A landscape with many peaks, sampled at points; each row gives a point and its height.
A climber steps from a point to whichever of its 2 nearest points has the largest rise for the distance, and stops where none of them is higher. Distance is the straight distance between rows; heights are no part of it.
J_156 (h 411): [ -4   5  20   7 -21  -5 -30  -9  19  14 -41   2   2  -9 -21   4 -30   2
 -13 -20]
J_226 (h 219): [-12   3   6 -33   8   9  42  -8 -21   8  -6 -22   9   1  46  34   1  -4
  15  16]
J_881 (h 52): [ 12  13  70 -18 -26 -15  -1  10 -19  -5 -29 -18  25  -9 -11   0   7  -9
   5  -7]
J_110 (h 598): [ -6   0 -34  11   1  -2   3 -10  -6   4  57   0 -26  10   5 -12 -18  -6
  30  -1]
J_955 (h 213): [  0   0  -9  -8  22  19  38   7 -41   3 -37 -13 -11  -2  31  28  43 -18
   0  23]
J_885 (h 390): [ 15   2 -49  20 -16   4  11   8  -1 -26  30  16 -11 -15   8 -18  -1  -5
  12   3]
J_764 (h 557): [-10   6  25 -14  -2   0   4 -20  11  15 -35  11  -2 -13 -17  23   5  16
 -25 -22]
J_487 (h 581): [ 13 -36   6 -18  -8 -13 -26 -33   7  18 -14   2 -14  14 -25  14 -13   3
  -6 -19]
J_550 (h 327): [-14   7 -26  24 -32  -6   5  15  13 -18  13  13  10 -26  -7  -3 -38   0
  12  16]
J_88 (h 534): [  6   8 -32   2 -18 -16  -7  15  -3 -30  46  10  40  -2 -11  -2   1   2
  13   8]
J_179 (h 495): [ 10  18 -32 -11 -14  13  24  17 -10 -18 -15   7  24 -11   5  17  23 -12
  -8 -14]
J_949 (h 236): [  3   8 -12 -23 -22  -6  22   8  -6 -15 -13 -25  50  12  29   6 -22 -23
  10  -1]
J_557 (h 246): [ -2  17 -28  -9  -9 -11   5  17  17 -22 -27 -23  49  11  20   1 -41 -26
   3   9]
J_93 (h 580): [ -2   1 -44   9  -2   9  17 -15   3  -7  38  -5 -40   7  18 -19   7   3
   8   3]
J_376 (h 545): [ 19  11 -33  12  -8  -3   0  18  19 -40  13  33  17 -30  10 -11 -13   5
 -10   4]
J_847 (h 575): [ -9   8 -34   7  23  25   2  20 -40  39  39   1 -11  20  -4  -9  28   4
  15  -3]
J_325 (h 199): [ -6 -18  -7   5  21  26  10   2 -34   4 -41   8 -15  -5   8  29  51 -11
 -16  19]
J_754 (h 368): [ 12  -7 -30  -4   0   9  27 -17 -15  12 -25   9 -19  -3  -8  25  24   2
 -14 -12]
J_520 (h 171): [ 10   6 -56  26   2  27  -1  22 -29   3  20   3 -12  15  10 -35  37  -7
  -1  -5]
J_135 (h 418): [ 20   9 -29   9  -8   8  -4   6  19 -49  31   0 -18  -7  31 -38  28 -16
 -10  -5]
J_314 (h 556): [ 30 -41 -10  -1  12 -13   9 -37   6  10  14   2 -36  25 -11  -9  28  10
 -22 -13]
J_438 (h 28): [-10  -3  53 -16  -5  13 -11  23 -18   4  -9  10 -16 -11 -48  -5  42   7
  15   5]
J_701 (h 493): [ 18  -3 -20   6 -15   6 -13  -6  23 -31  22  12 -18 -18  34 -23 -20  -3
  -4  -6]
J_490 (h 227): [-17   4  -6 -28 -15   5  25   2 -17   6  -7 -27  29  10  27  30 -23 -16
  24   5]
J_463 (h 369): [-19  -9  -5  15  -5   3   2  -8  22 -31  37 -14 -31  -3  30 -20 -52  -2
  16  32]
J_284 (h 349): [-29  17 -10  11 -26  17   7  -9  28  -5  33   7 -24 -17  14 -12  19  19
 -19   2]
J_290 (h 385): [ 16  18   5  12 -25   3 -15   4  30 -39  21  13 -15 -22  19 -40  23  -2
 -25 -10]
J_902 (h 344): [ -8  10 -22  18 -11 -25   6  10 -16 -10  31  14  20  -4 -28   5 -31 -29
  37   5]
J_132 (h 571): [ 18  12  28 -27 -10 -14 -13  21   6 -20 -22   8  30  -5 -44 -18  -2 -10
   7 -30]
J_568 (h 593): [ 25 -31 -14 -20  -4  -4 -12 -30 -13  24 -15  -7  -7  14  -2  35  -6  10
  -7 -19]
J_162 (h 631): [ 14 -13 -19 -13  24  13   6   2 -49  27  -2 -17  -8   2  21  40  38  16
   7  15]
J_360 (h 537): [-18 -18 -35  15  25  28  11 -21  -4   7  21  -9 -25  33  22 -19  45   2
 -29   2]
J_215 (h 521): [-15   6   5 -22   2  22  17   0 -13   6 -19   2  -3 -17  17  44  38   5
 -16   9]
J_863 (h 547): [ 20   9 -39 -11 -13   5   6   7 -25   2  -1 -11  17  -1  10  20  -6  -4
  17 -19]
J_714 (h 431): [  8  -5 -30  13  21  12 -14  11   7 -19  38  24  -5  -7  30 -16 -51  -9
  30   4]
J_98 (h 365): [-14  -4  50 -41   7  -2   4  -2  -1  15 -35 -13   2   6 -34   5 -17   2
  18 -11]
J_430 (h 250): [ 14 -23  33 -33  22 -15  33 -27 -11  10 -38 -13 -10   1  -1  37  11  -1
 -10   7]
J_681 (h 525): [-28 -12 -17 -10   7  13  24 -11  -7  21  35  11  -1   4  -3  39  27  23
  -4  17]
J_653 (h 491): [ -2  12  41 -25  -2  18 -15  11  -5   2 -22  18   5 -14 -21  12  41  -9
  -8 -24]
J_598 (h 609): [ -4 -31  -6   2  -9  -8   4 -29  28  21  -1   5   7   4  -2  23 -10  34
 -31  -3]
J_801 (h 550): [-12  20 -26  20  44  -2  12  -8  -8  20  58   7 -42  16  -3 -29  -2  -5
  17  -6]
J_951 (h 516): [-28   9 -20 -10  17  15  27   2 -27  22  22   6   0   2  -7  39  21  -3
  19   8]
J_944 (h 583): [-19 -13 -39  18  14 -14  12 -20  -1  23  35   8 -13  11 -14   9 -40   8
  23   9]
J_281 (h 574): [ -4  -7 -37   8  19 -11  16 -15 -18  37  48  -3 -14  24  -8   4 -10  24
  16   1]
J_932 (h 414): [-11   0 -16   4 -29   6 -38   4  22  11 -22 -14  13  -4  11  18 -37   1
 -10  -1]
J_515 (h 210): [  4  -8  14 -34  20   0  18 -14 -23   7 -20 -23  -3 -12  42  48  24   1
   3  21]
J_415 (h 318): [  3   0  59 -29 -22   2  13 -14   7  15 -36  -5  20   3  48 -11  -9 -23
  -5   5]
J_146 (h 413): [ -9 -10  39 -10  11  -5  -4 -24  35   6  19   6 -38  10 -36 -35  18  22
 -14 -17]
J_494 (h 451): [ 13 -22 -17   1   9 -14   2 -40  26 -24  16 -31 -44   7  31 -13 -26  10
 -15   1]
J_915 (h 566): [  3  25  10  49 -32 -16 -33  16  12  -5 -24  -3  29 -21   1 -16 -27  15
 -19   0]
J_573 (h 600): [ -8  14 -20  17   6  -7   0   5 -14  -3  66  15 -12   7  -8 -21  19 -32
  30  -4]
J_905 (h 436): [  6  19  20  29  -3 -12 -57  29  31   7 -59 -13  11   6 -12  -9 -31 -17
  -9   8]
J_833 (h 621): [-14 -11 -26   5  20 -11   8 -28  14  -3  57 -14 -32  19  16 -13 -30   8
  18   8]
J_723 (h 543): [-10 -20 -41  20  21  39   1  -3 -36  28  10   0 -19  31  17 -15  44   5
 -15   6]
J_671 (h 429): [ 13  29 -33 -16  11   2  47  22 -30  -9  -4 -14  32  10  15   2  12 -19
  18  -8]
J_500 (h 592): [-30 -22 -36  13   0  -8   5 -21  25  18  16   4  -1   7  -7  20 -40  21
  -3  20]
J_501 (h 301): [ 11  -1 -10  38 -22  -3 -38  33  26 -14 -36   1  15 -12   9  -6 -42  -6
 -13  29]
J_925 (h 388): [  7  -1  48 -40 -12  -3   8 -12  -8   5 -39 -17   8  -4  21  16  -3 -19
   0  -6]
J_623 (h 480): [-10  29 -34   1  26  -3  22   9 -25  18  22  15   4  -1 -17  14 -12 -19
  34 -17]
J_442 (h 459): [  4  20 -11 -21   1  17  44  15 -22 -13 -20  -6  23  -5  27  19  32 -21
   1   2]
J_816 (h 542): [ 21 -31   4 -12  -8 -10 -12 -37  13  -1  10   4 -47  15 -20 -22   8  -1
  -6 -20]
J_934 (h 339): [-14  -4  45 -54  31  12  17  11  -5   6 -24  -1  -9  -2 -29   9   9   9
  24  -1]
J_788 (h 432): [  6 -38  21   8  -5 -23 -25 -35  44  17  -2  -2 -23  17 -16 -18 -28  20
 -28  -3]
J_609 (h 351): [-14  -7  16  35   4  13 -27  41  25 -27  24  28  24  -2  22 -20 -50  -1
   4  50]
J_763 (h 544): [  6 -27 -31  20  35   1  34  -3 -11  32  46 -13  -8  35  10 -10  37  28
 -16  11]
J_459 (h 357): [  1   4 -12  28   9 -24  -8  -5  -6  -4  42  29  -7  -6 -12  -5 -40 -38
  33   1]
J_328 (h 359): [ 14 -30   5 -12  14  -4  21 -24  -8  14 -29  15 -18   4 -25  29  30   8
 -18  -5]
J_96 (h 325): [ -6  -8  65 -48  18 -10  26 -16  -4  10 -39 -13 -10   5  -6   1  -9  -9
  15   3]
J_90 (h 175): [ 12  -7 -44  27 -14  25   6  11 -25  -7  -5  13  -9   5   0 -12  47 -17
  -9  -2]
J_635 (h 384): [-23   2 -34  14  10  11 -11  13  23  -4  -6  20   5 -12  10  13 -59  -3
  14  16]
J_120 (h 546): [ -8 -11 -22  -3  -3  33   9   2 -24  11   4   5  -6  -3  12  31  46   4
  -6   9]
J_769 (h 568): [ -8   4 -22  16  40  -7  19  -6 -19  46  52   9 -24  25 -22 -10  11  11
   8  -4]
J_704 (h 551): [  9  28  31   5  -8 -27 -16  11  19 -16 -51 -11  45   0 -12 -24 -28 -14
 -19 -14]
J_285 (h 488): [ 20   1  25  21 -12 -27 -44  21  17 -20 -35   6  21  -7 -35 -31 -36  -9
  -1  -1]
J_576 (h 235): [  4   0  42 -26  21  10   7  15 -19 -16 -46   0  -5 -12  10   9  55 -42
  -2  16]
J_416 (h 532): [ 30  -2 -27  -3 -37  -5  -7   0  -8 -13 -11   0  12  -7  -2  11  -5  -8
   0 -16]
J_485 (h 562): [ 13 -39   6  -8  14  14 -13 -16 -23  18  -6  10 -28  15  -5  16  57  -1
 -14   0]
J_115 (h 483): [ -7  27  12 -17 -27 -20  29  11   2 -27  -1 -22  68   1  14   1   0  10
 -13  14]
J_836 (h 428): [ -2 -17  43  -7   9 -23  -9 -38  47  -7  15 -17 -34  13 -12 -31  -4  20
 -27 -17]
J_889 (h 375): [ -3  13 -55  10  27   8  13  -3  -3  16  27  21 -21  -6   3  -5 -21  13
  18 -11]
J_777 (h 185): [  1  -5 -15  10 -14  24   9  11 -25  -6 -32  18  -7  -6  -3  11  54 -19
 -18   3]
J_899 (h 497): [  2  37  11  55  -9 -20 -23  26  19  -9 -49 -20  43  -7   5 -14 -32   0
 -21  11]
J_758 (h 607): [  7 -32 -25  13  39  13   6   2 -42  34   7  -8  -8  15  17  22  48  26
 -13  28]
J_188 (h 363): [  9  -2  35 -36 -10   2  36 -15  -4   4 -23  -6   6  -6  60   4   5 -21
   6  16]
J_765 (h 582): [  8  18 -14  12 -20 -12 -11  18  21 -33 -10  15  39 -28   3  -4 -27  12
 -18   3]
J_348 (h 374): [ 13  -5   1  30  29 -23 -15  12  -5 -25  42  44  18  -4  -3 -12 -45 -33
  27  20]
J_260 (h 326): [ 12  13  55 -36  10   3  20  18  -7 -21 -37   4  15  -4   0  -9  42 -33
  -3  -3]
J_824 (h 445): [ 24   1  15 -39  -7   2   4  -3 -19  -6 -32  -9  17  -3  19  27  12 -24
   4 -24]
J_935 (h 514): [  5  -7 -11   0 -16   5 -18 -25  31  -2   4  16 -28 -15  16  -8 -15   9
 -17 -15]
J_131 (h 552): [  1   8 -26   9 -15  -2  -4  13   0 -26  70   8  10   6   2 -21  17 -16
  21   6]
J_874 (h 448): [  9  14 -22  20  40   0  -4  12  -9   0  47  34 -17  -7  10 -25 -41 -13
  36  -5]
J_859 (h 511): [-17 -19  -8  -2  -5   9  18 -27  26   3  33  -7 -20  12  16   3  38  25
 -33   5]
J_38 (h 505): [ 32  -9 -13  -9 -27   7  -5   2 -21  -9 -16  10  -7  -4 -15   7  33 -17
  -3 -17]
J_89 (h 555): [ -1  25  13   9 -42   3   6  11   0  -4 -15   5  17 -29  -7  10  17  13
 -20 -13]
J_660 (h 458): [  7  13  -2  18  36   0  15   7  -6 -36  56  11 -28  -2  25 -34 -25 -28
  33   7]
J_535 (h 558): [-10 -10  13 -21   0  11   5 -16   1  18  -7   4   5 -12  10  47  25  31
 -26   0]
J_374 (h 87): [-13  22  34  42   9  -6 -48  13  -1  23 -33 -20  18  24 -35 -16 -21  -3
  36 -17]
J_737 (h 632): [ -2  13   5  33 -36  -3 -28  -2  23   2 -18   9  -5 -24   5 -12 -32  19
 -18  -4]
J_962 (h 232): [ 11 -10  18 -23  24   3  30 -13 -26   4 -44  -7 -20  -3  10  30  36 -18
  -5   8]
J_896 (h 168): [ -9  -6  51 -37  48  -4   3   1  -9  -5 -40  -5 -28 -14   9   8  44 -30
   9  31]
J_338 (h 560): [-22   3 -34  24  21  27   6  11 -34  26  38 -11 -24  35   9 -36  34  -1
   3   9]
J_637 (h 392): [-21  16 -37  -8  -3   8   7   2  13   1 -11   0  20 -11   9  21 -45  -7
  12  -6]
J_529 (h 443): [  0   1 -27   7  -9  23   0  -8  17 -21  14   0 -36   4  21 -30  37 -14
 -20 -11]
J_450 (h 508): [-10  15  47   2 -10   7 -27  12  -6  16  13   5  -1   0 -41 -26  11  30
  26 -29]
J_422 (h 554): [  4  22  45  17 -22 -11 -25   9  -1   4 -10  10  12 -12 -40 -21   0  12
   7 -33]
J_102 (h 599): [-15 -20 -33  -5   2  -3  20 -24   8  20  10   0   8   6  -3  37 -18  28
  -4   2]
J_794 (h 404): [ -9  17  30  24  10 -13 -46  16  25  21 -55 -11  -5   7 -37 -16 -42 -10
   6  -2]
J_850 (h 585): [-17  -9  -5 -22 -10   6  18 -18  -3  17  -8 -11   9  -3   9  47  -8  22
  -8   4]
J_301 (h 455): [  0  22  -5 -18 -24  -3  21  22 -10 -26   8 -10  56  -8   4  18  27   3
  -8  11]
J_318 (h 604): [ -3 -19  44 -27  18  -6   4 -15   5  20 -23  12  -6  -1 -37  22  13  19
 -14 -11]
J_741 (h 526): [  8   9  32  -6  -9 -19 -35  26  12 -13 -17   2  28  -4 -51 -32 -29   3
  18 -17]
J_945 (h 399): [-17  -1  29  15   8 -15 -36 -10  27  29 -39   0  -5   6 -40  -9 -37  14
 -10 -10]
J_355 (h 389): [  6   6 -27  13  26 -12 -12  22   1 -28  25  31  37  -9  -1  -2 -49 -20
  32  12]
J_661 (h 422): [ -4  22  60 -39  13   8   6  17  -7  -2 -31   6  11  -9 -20   1  25 -12
   9 -16]
J_116 (h 561): [ -3 -32  31 -19  -2 -15 -18 -14  12  20 -23  -1  -8  13 -51   7 -24  15
   2  -8]
J_8 (h 461): [  9  -8   7  20 -25   6 -29  -4  28 -24   6   2 -21 -17  35 -29 -39   2
 -11  12]
J_149 (h 334): [-22   9 -26   5 -31  -5  23   7  -8  -4  20   4  12 -12 -16  15 -20  -8
  22  10]
J_101 (h 608): [ 31 -26  -9 -21  18  -3   0 -18 -36  26 -13 -12  -7   8  13  44  21  14
  -2  -8]
J_92 (h 563): [-11  -3 -38   3  -5  24   7   2 -19  16  35   3 -13  12   8   8  33   4
   9   1]
J_248 (h 317): [ -8  -2 -17  36 -24   1 -20  26  22 -22  -5  11  14 -20   8  -7 -53  -1
   2  38]
J_715 (h 658): [ 14  24   1  10  -3 -25 -14  15  26 -32 -45   0  48 -16   3 -10 -39   0
 -28   5]
J_624 (h 387): [ -8   6  36 -24  -6   2 -13   2   7  10 -20  11  -4  -9 -47  -3  -5   8
  10 -27]
J_966 (h 402): [-25  -3 -20  12 -29   9 -36   6  25   7  18  -5   7  -3  13   6 -43   2
  10  16]
J_306 (h 588): [ 16 -46 -13  12  28   7   3 -15 -21  21   7   3 -20  22  12  12  58  14
 -25  15]
J_208 (h 682): [  0  10 -18   5   4  -6   1   9 -43  30  49   4  -4  13 -19   7   2 -10
  40  -7]
J_534 (h 559): [  1  -2 -42 -13   3   6   0  -6 -21  27  17 -11   7  11   7  26 -23  10
  19 -13]
J_239 (h 670): [ 22  15  33 -43   0 -14   5   7   7 -28 -31   3  40   1 -18  -8  15 -22
  -7 -27]
J_163 (h 624): [ 11 -41  16   0  -7 -20  12 -29  28  13  10   5  -5   9 -10   8  18  28
 -38  -8]
J_632 (h 81): [-10  19  56  11 -10  -8 -29  15 -14  18 -28 -22  30  13 -35 -15 -20   5
  28 -21]
J_659 (h 360): [ -1  12 -11  10 -38  16  -2   5  15 -17  15  15 -10 -17   6 -13  30   4
 -21  -6]
J_343 (h 530): [  0   3  -6  -9 -17  11  -9 -15  17   6 -14  20 -11 -18  -8  12   5  12
 -21 -23]
J_40 (h 569): [  3  -4 -30  -7  16   6  11  -1 -39  41  33 -10  -3  13  -1  29   6  24
  19   1]
J_433 (h 548): [ 15  -4 -24  10   2  23   8  26 -57  -2 -17 -10  10   0  18  13  48 -17
   4  15]
J_929 (h 533): [-10 -35 -18   8  22  10  25  -9   0  20  40   4   3  12  12  31  46  27
 -20  23]
J_844 (h 92): [-20   0  53  12   6 -12 -11 -10  -7  36 -21 -10   1   9 -49  -2 -19  36
  14  -8]
J_604 (h 415): [  5  16  12 -31 -18   7  41  -1  -4 -11 -27 -11  27  -5  36   6   7 -21
  -4  -3]
J_596 (h 412): [ 11  33 -42 -11  23 -13  23  23 -22  -9  15  -4  42   7  -1   0 -18 -17
  29 -12]
J_600 (h 567): [ 17 -18 -35   4   2   5  10 -31   2   6  21  -5 -38  18  13  -9  23  13
 -16  -8]
J_497 (h 313): [-18 -14  16  33  10   9 -16  18  20 -25  37  26  -5   2  19 -18 -58 -27
  22  42]
J_84 (h 350): [-15 -20  -2  26  -1   6  -7 -14  37 -16   9 -10 -36   1  39 -16 -54  12
 -10  38]
J_387 (h 523): [ -3  14 -25  16  48   3  21  -5  -1 -11  52   4 -49   1  21 -31 -24  -5
  23   4]
J_427 (h 394): [-16  -8 -26   6 -25   2 -16 -11  14  -2  42  -5 -13   1  19  -3 -34   5
  18   6]
J_121 (h 341): [-25  20  -2  13 -20   8   3  -8  31 -27  38  -8 -31 -20  30 -24 -13  13
  -9   7]
J_821 (h 499): [-20  23 -18 -15   6   4  39   9 -30   9  11  -6  17   5  -4  30   0 -20
  33  -4]
J_973 (h 524): [ 20  16 -32  -1 -11   5  -2  13  15 -26  -9  25  15 -23   3   3  10  -5
 -18 -18]
J_425 (h 278): [  0 -14  62 -46  36 -23  19 -21   2   7 -32 -12 -13  -9   8  24  13  -7
   1  17]
J_219 (h 437): [-12  44  20  31 -22  -9   2  13  20   3 -49 -30  45   5  20 -15 -28  -7
 -20  -3]
J_317 (h 38): [  6  10  69 -11 -16  -7  -7  20 -26  -4 -22  -4   1 -21 -25   7  39  -5
  11   3]
J_882 (h 467): [-11 -13 -18   8  -1  39 -11 -11   1  -2   0  14 -22  15  17 -18  55 -17
 -29  -8]
J_133 (h 408): [ 19   4 -28  19   8   2  10  16   3 -45  52  11 -14 -11  28 -35 -14 -11
  23  12]
J_771 (h 590): [ 21 -58  36  -2   8 -19  12 -17  18  11  14  12  -8   9 -19  12  44  17
 -32   5]
J_106 (h 409): [  3  -4  11  13 -15   7 -10   0  21 -51  25 -20 -24 -14  48 -28 -46  -4
   3  23]
J_184 (h 522): [  1 -24  25 -31  20  13 -13  -5 -17   8 -20  13 -17   0 -17  28  46  -7
  -5  -1]
J_367 (h 107): [-21  15  80 -26  21  -2  29   5 -16  11 -29 -16  -7 -12 -14 -13   4  16
  28   7]
J_506 (h 595): [-15 -19  11  24 -12 -15 -17 -26  38  30 -15  -4   2   3  -5   4 -25  36
 -42   4]
J_303 (h 531): [  7 -20  19 -15 -17  19 -20 -14  -2   7   3  14 -25   2 -11   1  51  -2
 -19  -9]
J_846 (h 520): [-15 -17 -21   7  19   7  25 -30  23 -16  25 -30 -29  29  21 -14  44   6
 -38   4]
J_272 (h 507): [  8  20  40  34 -25 -19 -45   6   2   7 -25  -6  27  -6 -20 -16 -18   5
   0 -26]
J_991 (h 69): [  0  13  76  -6 -18 -16 -11   9 -13  11 -38 -33  32  18 -11 -19 -15 -15
  16  -5]
J_537 (h 457): [ 27   1   9   4 -24 -22 -23   9  13 -29 -27  18  13 -19 -28 -16 -22 -12
  -7 -18]
J_147 (h 498): [-11 -30  15  -4   4  23 -12 -25   8   3   2   9 -35  24  -4 -16  60  -8
 -30  -3]
J_60 (h 260): [ -1  21 -10   8  -9 -16 -16  30  32 -26 -36 -31  51  10  19  -8 -37 -17
 -14  31]
J_675 (h 648): [  3 -40  36 -10  10 -18   1 -21  28  21   2  17  -5   9 -41   0  10  28
 -24 -14]
J_175 (h 487): [ 19  25  26  23  14 -29 -45  28  27 -19 -56 -14  43  10 -11 -24 -30 -11
 -18  10]
J_602 (h 506): [  1  25 -22 -25  -8 -29  19   6   0 -41   7 -16  66   7  -1   6  -7   4
  -4  18]
J_412 (h 589): [-13  -8 -24  13  34  25  -1  22 -56  44  21  -9  -8  18   8   5  38  15
   3  24]
J_909 (h 96): [-24  14  62  -2   8  -3  19   6 -24  21 -31 -20   1   1 -39  -5 -12  31
  33  -5]
J_688 (h 468): [ 10  -2 -19   4   7   5   3 -17  18 -36  26 -14 -44  -7  42 -20 -23   0
   4   3]
J_210 (h 649): [ 11  22 -11  18  14 -19 -10  10 -33  25  53  18  -4   7 -21 -14   9 -31
  22 -16]
J_799 (h 471): [  2  19  41  -5 -26   8   1  13 -18   2 -24   0   9 -28   2  22  39   4
 -20  -2]
J_426 (h 465): [  5  23 -36  12  35  -8   2  18 -16   3  26  27   8 -12 -10  -6 -37 -19
  35 -14]
J_914 (h 128): [-17   7  74 -35  30  -6  13  10 -13   3 -31 -11 -19 -20  -7   3  29  -3
  20  26]
J_745 (h 519): [ -1  12 -30  -1 -10 -25  -7  13   9 -39  18   0  58  -5  -8   5 -27   7
   7  21]
J_379 (h 315): [  7  -8  23 -46  24  11  14   5 -18   0 -34   7 -14   7 -30   9  25 -22
  20 -12]
J_806 (h 401): [ -2  18 -44  -3  14  -9   6  20   2 -17   1   4  37  -4   4   6 -46 -18
  25  -2]
J_903 (h 440): [  4 -24  11   3  -6 -19 -11 -42  42  -9  11 -18 -36   7  13 -18 -22  13
 -29  -4]
J_81 (h 478): [  9  14  24 -13 -27 -12  -5   6   7 -10 -41 -18  39  -3   3   0 -16 -16
 -13 -14]
J_384 (h 553): [ 21  15  20 -22 -13   1 -12  16   1 -18 -17  17  32 -13 -18   4  35 -12
 -19 -28]
J_62 (h 643): [  7  18  30   8 -32   0 -14   5   7   0 -12  20  -1 -22 -24 -11  25   7
 -17 -26]
J_880 (h 527): [ 32 -14 -18  -4 -13   6 -15 -18  -2  -5   2  13 -31   4 -11 -14  24 -10
  -2 -26]
J_200 (h 477): [-15  -9  55 -17   0  10 -18   3  -2  26  20   4 -17   3 -43  -8  20  41
  13  -9]
J_630 (h 373): [  5   6 -56   4  12  16  22  -7 -15  14   1  13 -14  -2   0  14   7  16
  -2 -12]
J_186 (h 419): [ -4  21  18 -21 -28  13  13  19 -14  -8  -8 -10  28 -23  18  33  27  -2
  -8   4]
J_662 (h 279): [  4  12 -11  14 -19  -4 -30  28  30  -6 -52 -25  23   5  10   3 -37 -23
 -14  17]
J_808 (h 549): [ 14 -14 -37   9  36  -8  31 -18   8  13  47 -33 -21  35  20 -21  19  25
 -18  -3]
J_262 (h 434): [-11  33  25   7 -34 -12  21  12   6  -8 -27 -28  58  -1  21  -8 -21   0
 -16   7]
J_192 (h 644): [  7  18 -19  -5   9   1  20  28 -60  22  23 -15  10  10 -10  13  13 -10
  38   1]
J_18 (h 541): [ -4 -31  -8  -7  10   3  20 -19  15  19  16  12   8  -1  12  39  31  37
 -34   5]
J_616 (h 435): [ 19 -18   2  11 -31 -10 -30 -11  20  -9 -23  16 -18 -12 -16 -16 -30  -9
  -2 -11]
J_346 (h 379): [-13  -5 -45   8  14  12   1 -10  21   3   9  24 -16 -12  14   9 -41  11
   8   0]
J_3 (h 340): [ -9 -14  12  30   0  -4 -20 -25  47   0  -6  -2 -32  -5  27 -21 -44  26
 -33  17]
J_26 (h 564): [ -5   6 -39  10  36  -1  20 -14  -3   0  49 -30 -44  25  17 -27  10  10
   4   1]
J_294 (h 329): [-32  17 -14  -2   6  10  14 -12  26 -32  52 -15 -37  -4  23 -17   4  -5
   3  10]
J_855 (h 606): [ 13   6 -31   8  -8  13  17  35 -57   4  18 -10  14   6  -2   9  36  -7
  21  10]
J_543 (h 481): [ 22  -8  15 -31  -4  13 -16   5 -25  -1 -20  -1   2  -7   7  31  45 -18
   0 -10]
J_439 (h 433): [  4   2   4 -16 -27  -1 -24  -4   6   6 -38 -14  17  -4   1  19 -25 -10
  -9 -17]
J_592 (h 382): [ 17  14 -57  17  -6   5  22  23 -21 -16  15  11  10  -7  -6  -4  12  -6
  14  -4]
J_283 (h 400): [ -6  -6  27 -17   0   8 -15 -12  19   8   0  27 -27  -4 -37 -15  17  10
  -6 -25]
J_678 (h 423): [  5 -25  13  14 -20 -13 -43 -22  31  14 -25   0 -26   8 -23 -14 -34   5
 -13   3]
J_395 (h 594): [-24  -7 -11  26 -25   0 -19 -15  32  18 -11   1  -8 -11   5   3 -38  27
 -21  10]
J_170 (h 90): [-29   9  34  32  14  -2 -29  -1  -4  37 -22 -18   9  25 -44 -11 -27  34
  36 -15]
J_907 (h 376): [ -3  -5 -10  22   4  -5 -13  28  18 -39  30  30  33 -15   8 -10 -50  -3
  15  35]

Call two points neighbours if one is among the 2 nearest of the other. Go from one point of each pair to the other, from neighbour to neighbour, staying as high as possible. Name the lowest point that can't be avoided.
J_62 and J_208 => J_262
J_239 and J_737 => J_678
J_102 and J_704 => J_427
J_833 and J_162 => J_215
J_737 and J_163 => J_395
J_62 and J_737 => J_272
